Points, in no order, along strands that fork and pass close to each other.
(in the rows, 128 means zero)
Points whose rows are less than 58.2 apart are linked; no others are. Some points are linked to none.
k199: [104 118 117 167 104 142 123 147 116 152 203 154 108 165  88]
k71: [144 126 120  92 139 155 112 102  94 132 110 101  91 136 160]
k147: [120 114  91 141 148 108  90 148 141 139 190 128 128 109  84]
k590: [144 129 158  85 142 159 149 129 111 106  62 128 121 110 161]
k745: [119 122 103 172 113 123 105 154 125 148 204 132 113 147  80]
k831: [121 118  96  85 100 132 102 130 107  93 126  91  91 162 189]
k984: [160 176 164  90 163 112 169 108 118  99  56 120 172 113 119]
k682: [128 130  69 128 152  97 134 138 156 195 170 143 148  70 126]
k516: [ 96 109 134 168 105 163 120 142 108 143 185 160 102 162  83]
k769: [ 96 107 159 171 102 175 131 141 105 135 162 168 103 145  84]
k335: [129 117 133  84 141 166 117 112  99 119  96 118  90 128 162]
k3: [ 97 124 196 162  88 148 181 125 159 122 106 201 142 132  96]
k283: [ 91 107 109  74 176 139 100 120 136 118 142 151 109 118 135]
k498: [139 138  67 126 148 103 142 117 153 209 152 136 143  73 147]
k163: [144 165 192 179 107  88 146 100 148  93 106 142 170 161  71]
k622: [129 148 173 130 153  98 138 138 166  74  80 128 182 105  97]
k985: [108 115  89  81 162 117 124 108 136 161 153 142 118 130 167]
k803: [132 116 132  89 110 160 116 128  99  92  90 107  83 143 178]
k181: [118 121  80  96 110 101 120 128 128 137 143  99 112 166 204]
k99: [114 118  85  83 105 116 111 128 124 116 139 102 101 170 197]
k998: [119 117  99 158 131 118  92 152 134 135 197 130 119 128  79]
k734: [ 93 100 112  96 173 136  88 134 142 108 152 143 117 108 110]
k761: [103 114 193 173  93 150 167 139 160 111 100 189 135 135 107]
k897: [167 157 166  90 155 134 166 122 104 110  56 116 156 111 141]
k924: [123 124  79 127 158  96  99 143 148 156 192 130 137  96  92]
k14: [117 109 190 189 102 144 147 149 152 107 104 169 143 135 103]
k654: [101 113  96  72 166 130 112 107 132 138 146 143 109 133 158]
k115: [128 115 111  90  96 140 102 135  98  85 110  90  88 150 183]
k733: [150 143  73 119 128 104 133  98 134 188 145  98 123 131 179]
k938: [105 103 173 173 100 183 140 144 108 130 138 170 108 138  86]
k766: [131 112 186 185 113 137 133 158 148  97 105 150 148 123  99]
k821: [156 148  73 118 105 107 107 106 106 146 140  58 114 138 170]
k710: [135 121 147  85 149 168 134 123 104 114  72 123 112 106 152]
k624: [150 142 184 179 124 103 140 142 152  87  99 132 180 130  89]
k213: [ 93 112 181 163  94 185 164 140 117 137 124 184 124 130  83]
k187: [123 126  71 131 150  93 119 147 159 178 184 134 144  82 108]
k629: [155 138  92 108 109 126  98 109  91 130 124  59  98 141 165]
k567: [140 170 177 155 135  77 127 109 159  68  88 119 180 137  73]
k742: [153 128 113 105 124 144 108 103  86 137 114  81  92 136 162]
k890: [145 158 182 170 127  86 137 122 159  77  98 124 183 142  78]
k306: [123 104 131 172 132 142  87 152 120 108 161 127 115 117  82]
k434: [142 122 180 184 123 129 132 157 142  96 105 134 160 113  92]
k967: [152 146  67 126 107 100 124 109 128 164 143  73 126 139 183]
k57: [114 116  84  95 140 107 140 113 139 175 149 130 119 135 197]
k855: [120 120  78 108 117  99 133 123 137 163 144 105 123 153 205]
k975: [151 145 163  90 151 144 162 129 116 105  53 125 146 108 147]
k107: [157 178 165 103 167  97 152 114 133  87  72 117 186 107  90]
k264: [152 142  69 122 138 110 142 103 143 203 147 119 135 104 166]
k650: [142 128 172 184  96 178 156 147  93 150 132 148 124 121  66]

A fork is a point with three links, a tip a point with one. Leave the first point through the second and follow the links. Name the first fork or tip that comes.
k985; k654 -> k734
k821; k629 -> k335
k710; k590 -> k107
k199; k516 -> k213
k766; k434 -> k890
k890; k624 -> k3

Name the points in between on the shortest way along the links from the first point to the second, in order.
k831; k710 -> k115 k803 k335
k624; k3 -> k434 k766 k14 k761
k71; k984 -> k335 k710 k590 k975 k897
k181; k985 -> k855 k57
